A landscape with many valleys, sampled at points; each row gives a point and its height.
A ball rolls from a point to the lowest of its 2 nearest points, and stops where none of them is lower. Distance is the straight distance between rows; heights are no part of it.
Bes: [  1 -18  25 -21  -9  17  -9 -12  -3 -30  24 -10  -5   8  23  18 -22  33
 -61  -6 -34  44 -38]  (h 3.94)
piget: [ 65  52  22  45  25  12  26 -65  -2 -49 -61  32 -36 -56 -45  26   0 -90
  22 -21  -6  36  32]  (h 6.94)
gagu: [-27 -29  41 -22  -1  53 -15   1  -2 -22  -2  -5   8  -1  36  50 -11 -21
 -30  41  30  25 -27]  (h 4.54)
Ket: [ 20  38 -54  20 -13 -18  34 -27  -8  35 -25  51  10   1 -15 -18 -16   3
  35 -11  48 -36  17]  (h 4.26)
mot: [ -6  28 -38  59  20 -45   8   2  22  46 -25  33   8 -42 -11 -11  27  14
  85 -33  19 -26  26]  (h 2.78)
puv: [-33 -30  24 -46 -16  69   6  18 -41 -33 -12   0  33  30  56  15 -29 -18
 -27  48  34  21 -24]  (h 4.69)
genok: [ 15 -28  -6 -32 -21   9 -11   2  -8 -22  52 -12 -26  11  20 -20   3  65
 -84  -3 -28  19 -14]  (h 3.42)
zorur: [ 11 -34 -11   7   6 -39 -10   0  19   2  -4   9  29 -61  -8  12  30  21
  25  38 -52  23   2]  (h 2.79)
gitat: [-28 -30 -23 -55 -36 -11   2  69 -23   2  49   2  22  37  12 -52 -23  59
 -20  -3  -2  -5 -19]  (h 2.04)
bupam: [ 13  47 -23  20  60 -37  26 -50 -12  22 -27  19 -15 -48   1 -26  11 -34
  26 -75  28  -7  -6]  (h 6.03)
malu: [ 43  19 -18  59 -42  13   3 -13  74  -5 -30  49  10 -26 -18  34  20 -25
  48  72 -20 -20  39]  (h 5.93)
Tufas: [-42  16 -15   4 -23 -55  32  30 -31  27  -8  -1  62   1  42   6   0 -59
  56   9 -17 -20  23]  (h 4.65)
zat: [-18  -5   9   8 -30   0 -12  57  -1  13  13 -26  72  34  23  17  12 -20
  32  71   3 -41  35]  (h 5.90)
Roz: [ 39   2  -8  41  12  20 -19 -36  49   1 -25  -1   9 -31 -47 -10  -1  22
   4   8   5  10  45]  (h 6.58)
bok: [ 38  12  35 -19  29  63  -6 -14  -9 -20  20  -2 -20  39 -20 -33 -35  38
 -65 -13  39   7 -40]  (h 7.10)
nur: [ -1   2  25 -20 -61  41  -9  26 -19 -14   9  18  39  25 -20  22 -24  24
  16  52  12   1   3]  (h 5.80)
karo: [  6  -3 -15 -25 -36  -4 -10  68 -10  22  50   9  37  29  -7 -56 -11  60
   0  24  30 -37   6]  (h 0.84)
met: [ 33  36  54  -5  38  32  15 -49 -23 -31   1   2 -15  16 -21 -11 -23  14
 -54 -18  14  26 -33]  (h 6.92)
denok: [-17 -23  20 -14  10  48 -20  -7   8 -27 -12   8 -25 -15 -20  49 -11  18
  -8  32  29  27 -13]  (h 4.89)
rek: [-13 -48 -15 -69 -39  13  -7  88 -14  -9  73   5 -28  58  21 -58 -12  43
 -63 -12   9 -13 -27]  (h 2.90)
dev: [-36  -6  13 -24 -21  -1   1  14 -34 -17  -6 -13  54  14  32   8  -9 -33
  14   1 -44  23 -28]  (h 1.13)
Filu: [-15 -20  -1  -4 -17 -18  -6  17 -11 -20 -13   7  52 -32  11  34  14 -26
  48  42 -54  24 -12]  (h 1.98)
binu: [ 12  43 -58  31 -40 -24  19  13   0  40  -5  50  18  14  -4  -9  -6  17
  49  30  30 -50  44]  (h 4.68)
Pasu: [ -6 -19  10  17  44 -53  -2 -41  19  15  -6 -37 -80 -29  -6  -3  35   9
 -17 -62 -52  17  -4]  (h 1.80)
fopit: [  5 -11 -19  -3  13 -18 -10 -16  11  10  31 -23 -44   9   0 -23   4  54
 -49 -40 -14   2   4]  (h 2.55)
tef: [ 14  -3 -27  21  25 -54   0 -17  17  16 -11  11  16 -71  -3   4  15  -7
  37 -12 -34  12   2]  (h 3.43)
Dobub: [  2   5   0   6  22   9 -24 -15 -24  -8   2 -13  -2  -3  -7  53   7 -10
   8  10 -32   2  -1]  (h 2.49)
nolim: [ 19  13   2 -24  21  25   3  -8   1  12  10   3 -25  32 -32 -46 -35  38
 -26 -37  42  -4 -38]  (h 7.29)
Katet: [ 20  47 -25  13 -17  -4  16 -20   0  16 -18  32  54 -19   5   4   7 -57
  45   7  -5 -31  -7]  (h 5.36)
fum: [ -2   5  10 -31  14  20   4  -4   4  24   1  -2  37  13   2 -13 -15 -15
  -4   7  35 -25 -34]  (h 7.74)
Ritik: [ 41   1 -21  50  -4  -4 -32   8  52  14   1 -14   5 -12 -47 -35  13  67
   8  -3  13  -5  70]  (h 6.22)
Zonof: [  3  23   1 -13 -34  28 -10  10 -27 -19  18  17  11  31 -22  12 -46  31
  -5  -3   8  23 -19]  (h 5.51)
zunok: [ -8   1  30 -12 -33  18   4  -2 -22   2 -11   6  37  -5  -7  34 -10 -32
  17  55  11 -11  13]  (h 6.09)
Razu: [ 22 -22 -13 -40 -32  47 -32  75 -19  -7  66   7  24  31 -20 -42  12  57
 -31  37  37 -44   7]  (h 2.02)
Geral: [ 21 -12  -1  56  67 -25 -15 -43  11   8 -45 -34 -54 -62 -38   0  33 -40
  24 -57 -29  29  48]  (h 3.76)
did: [ -3 -49   5   8  -3 -27 -38  46  54  -1  48 -33 -15  -7  14  17  28  65
 -29  34 -39  15  13]  (h 5.24)
nos: [-14 -22  13 -54   6  15  -2  20  -2  25  22  -4  -5  35 -11 -48 -14  30
 -27 -11  32 -17 -57]  (h 7.51)
gaf: [ 50  17 -25  51 -39  32 -11 -17  47   0 -23  34  -4  -8 -41  20  21  19
  29  66   4 -35  67]  (h 5.60)
moku: [ 50  27  28  15  24  75   2 -64  12 -26 -34  33  12 -20 -13  20  -8 -33
 -19  23  27  11 -23]  (h 7.01)
ratig: [-21  11  67 -33  45  -7  22 -21 -21 -53  -4 -14 -32 -16  20  12  13 -65
 -28 -30 -34  47 -87]  (h 7.83)
Lili: [ 45  20 -57  69  -8  -9   9 -21  76   4 -51  55   6 -48 -24  11  20 -39
  63  19  -2 -15  38]  (h 6.25)
kazo: [  5  16  17   1  18  -5  10 -29   4 -28 -27  21 -11 -44 -34  21 -30 -16
  12 -28  -7  55 -19]  (h 4.62)
ril: [ 32  49  23   5  64  -4  21 -62 -14  -8 -15  -2 -23  -5 -32 -40  -1  -5
 -22 -52  20   6 -24]  (h 6.69)
Bop: [ 52  50   5  42  23   5  27 -79  -4 -16 -64  16 -26 -29 -56  -6 -10 -45
   9 -18  14   6  55]  (h 7.11)
bude: [-29  13 -29   1 -11 -55   9  14 -38  36  21  -3  34   3  28  -2   7  11
  33  -1  -5 -26  22]  (h 4.15)
kebuz: [ 53  28 -18  39  15  -6  10 -47  11 -25 -51  38  -9 -77 -33  26  10 -68
  46  -9 -32  21  31]  (h 6.76)
rubeb: [-29  16  48 -22  15  21  -8  -4 -19  -9  11 -37 -15  39   1  20 -22 -20
 -28 -16   6   5 -47]  (h 7.49)
reda: [ 27  43 -11  29 -35  12  -9  -9 -18  -1   7  18  14  20 -43   6 -26  35
  25  -9  -8   7  16]  (h 5.23)
nefu: [-49  -2  -8 -19 -21 -61  14  23 -43  45  45 -29   5  33  45 -35   0  25
  -7 -34 -16 -28   2]  (h 3.66)
Dete: [-57 -26 -10 -28 -36 -71  25  38  -3  48  50 -27 -52  49  64 -35  18  36
 -25 -53  -4 -40  -8]  (h 4.52)
zev: [-10 -14 -40  32  41 -28  -7 -25  21   6 -38   7 -40 -38 -40 -33  24  48
  27 -46  -1  25  28]  (h 2.62)
lufu: [ 50  12 -46  82   8 -27  10 -41  46  -6 -74  39 -17 -78 -31  -4  26 -48
  69 -18 -21  20  65]  (h 6.53)
ririk: [-65 -42   1 -54 -29   8  13  56 -24 -22  25 -48 -14  89  61 -30 -13   1
 -46 -19 -25  -3 -37]  (h 3.39)
Dup: [ -1   1  59 -32   0  74 -13   6 -36 -23  30 -14  -9  53  11   8 -32   4
 -56  -1  36   8 -42]  (h 7.30)
ribi: [-37   5  15 -35 -19  10  17  20 -55 -14   9 -30  49  59  44  -8 -38 -31
 -23  -8 -19   6 -14]  (h 1.86)
sisep: [  4  26  -9   0  67 -21  20 -41   1  36 -23   6 -22 -17 -23 -55  11  10
   6 -64  38 -18 -21]  (h 6.37)
dogeb: [ -6 -19 -31 -50 -21  39   2  65 -36   9  22  19  39  73  17 -48 -40   5
  -6  25  43 -25 -24]  (h 8.12)
bev: [ 55  53  50  44 -10  76   2 -58  15 -43 -44  48  -4 -25 -27  39  -2 -70
  29  17  12   9 -13]  (h 7.20)
Fugi: [-26  25 -15 -28  31 -43  37 -18 -49  20   6   8  -6  22  39 -30 -12  -7
 -18 -61  -6   2 -50]  (h 4.73)
balov: [ 40  10   6  24  27  58 -21 -45  33 -22 -30   2 -11  -6 -43   1 -19  13
 -14  -1  23  21   8]  (h 6.80)
sog: [ -3 -56  19  -3  18  15 -39   5  38  -7  27 -32 -23 -12  22  40  21  29
 -50  33  -5  10   1]  (h 4.66)
vudi: [ 28  21 -34  26 -39   5  -9  31  20  15  10  23   9   8 -37   3   6  42
  27  49  29 -44  63]  (h 5.16)
lofos: [ 12 -16  -5  22  -1 -27 -36  36  48  17  40 -25   0 -11 -23 -13  22  75
  -8  10 -11  -8  34]  (h 5.75)
kigip: [-28 -59  16 -73 -32  37  -1  51   2 -23  39  -6 -27  46  38 -29 -26  30
 -74  12  28   6 -47]  (h 3.63)
tal: [ -6 -34  -6 -24 -26  55 -40  81  -1 -21  49  -4  41  34  16  -2  24  46
 -12  69  26 -22  10]  (h 2.89)
zeku: [-27 -43  22 -18  -8  28 -21  37  12  -2  24 -29   5  16  34  48  -3   6
 -38  54  30  -6   8]  (h 4.08)
guv: [-54 -31  50 -72 -13  -2  25  -1 -11 -12   6 -32 -55  41  30  -9  15  -7
 -54  -8 -21   2 -66]  (h 8.40)
Gotim: [ 25   3 -46  55  11   9 -26 -13  35   6 -39  -5 -19  -2 -60 -60   7  57
  25 -33  40   6  79]  (h 6.57)
Batep: [ 27  16  32  27 -45  32   3 -35  -1 -12 -24  30  14 -17  -9  65  -3 -46
  16  64 -11  -4  31]  (h 6.33)
nabob: [-24  -7  -7 -35 -19  46   6  35 -11   7 -11  10  64  43  14 -21 -22 -25
  20  42  42 -29 -23]  (h 7.94)
latik: [-30  30 -29  27   4 -52  17  15 -18  55  -2  20  12 -10  17   0   8  -1
  70 -32  28 -30  13]  (h 3.56)
Boto: [ 21  -8  12  54  36 -15 -26 -22  12  17 -28 -25 -29 -48 -47  41  21 -23
  37  -2 -28   4  50]  (h 3.91)
viv: [ 26 -22 -16  10 -18  34 -38  45  38  -6  37   5  25   3   0  24  -1  51
 -21  55  29 -11  29]  (h 3.69)
sezu: [ 44  42 -53  60  -6  18  -6 -28  16   6 -37  22 -20  19 -57 -31  -7  30
  33 -16  34 -22  60]  (h 6.85)
reke: [-40 -62   9 -60 -28  64 -12  69 -16 -29  22   2  17  50  54  -1 -31  12
 -49  45  43  17 -21]  (h 4.23)
pup: [ 29  44   1  13 -15   4  21 -39  -5 -15 -29  39  10 -12 -48  -2 -34  -2
  24 -17   6  20   2]  (h 4.92)
zopad: [-48 -39  31 -42 -28  46  -1  46 -26 -19  27 -48  35  78  69 -25 -24 -19
 -58  -1  -7  -7 -17]  (h 2.68)
gev: [ 21  12 -21  -1  24 -43  21 -25  -6  -1  -3  17  33 -69  26  17  10 -64
  11 -22 -36  21 -12]  (h 3.95)
Tola: [-56 -28   5 -28   2 -57  16  18   5  29  24 -43 -16  17  45  22   7 -27
 -25  -4 -13 -13   2]  (h 2.61)
dato: [-44 -25  -1 -38 -30 -39  22  23  12  19  39 -39 -37  67  65 -27  -9   6
 -47 -48 -22 -11 -44]  (h 4.17)
mepan: [-25   3 -41  46  22 -59   1   3   7  42 -12  15 -31 -33  -4 -24  20  65
  42 -58  19   2  20]  (h 1.50)
Palek: [ 11  -9  33  24  63 -34   4 -50  14 -17 -25 -26 -61 -68 -30   4  19 -40
  -3 -66 -48  48  -4]  (h 3.00)
rekim: [ -6  32 -19  26 -54 -28  16  18  -6  14 -13  21  56   6  13  29  -1 -47
  66  35 -16 -23  25]  (h 5.02)
bipo: [-49 -49  10 -44 -19 -15   1  49   8   5  37 -41 -23  35  42  17  -5   7
 -55  23   9 -12   3]  (h 3.44)
Vasa: [ 19   0  22  36  -3   0 -33   0  -1   8  -3 -11   4 -12 -35  51  13   2
  34  39 -27 -11  37]  (h 3.17)
guzi: [  7  21 -19 -16  39 -37  28 -43 -29   3   2  11  10 -28  31 -11  -1 -30
 -17 -37 -21  12 -30]  (h 4.34)
nurul: [-12  24  44 -22  36  15   9 -10 -24 -32  -2 -11  21   1  23  25 -19 -67
  -9 -21  -6  29 -64]  (h 7.67)
sulu: [ 10  61 -27  11  18 -22  30 -22 -14  15 -24  33  28 -38   7  -7  12 -72
  57 -49  23 -23 -19]  (h 5.67)
lig: [-32 -25   3   0  17 -23 -15  14  -9  13  18 -36   9  -1  30  48  15 -34
  -6  22 -34 -10   9]  (h 1.72)
rif: [-46 -23  48 -53  27 -20   8  -8 -20 -19 -12 -32 -41 -19  14  28  35 -55
  -5 -14 -40  22 -63]  (h 8.01)
ruzul: [ -8 -30 -20  11  16 -50  -1 -26  28  24  21 -42 -90   3  19 -11  54  42
 -38 -55 -46 -13   5]  (h 0.83)
dib: [-62 -45  39 -52   6  -3 -11   4  -7  -5   6 -39 -39   3  15  25  31 -10
 -22  20 -23   5 -43]  (h 8.20)
tur: [ 23  -1 -47  38  32 -11  -4 -47   7  -4 -65  21 -32 -49 -53 -26  37  17
  43  -6  -4  12  52]  (h 3.31)
bozu: [ -4  12  -4  37 -26 -52   6  47  -5  27   9  -6  53   4  23  27  29  -5
  60  64 -25 -29  51]  (h 5.46)
Zeseb: [ -4  -8  32 -12   9  -6   4 -25   9 -24   3 -14 -17 -22  -1  30 -33  -1
 -27 -27 -31  58 -47]  (h 4.29)

Where does a ball stop that starts at each point below?
fum | mepan
zunok | ruzul
rubeb | mepan
lofos | lig
zat | mepan
sulu | mepan

Call two points neighbours if one is among the 2 nearest of the other. Go from one point of each pair to the other, from neighbour to neighbour, staying as low as possible. Name the highest point that can't be avoided.
lig, ruzul | Boto
nefu, dev | Dete
nefu, mepan | bude
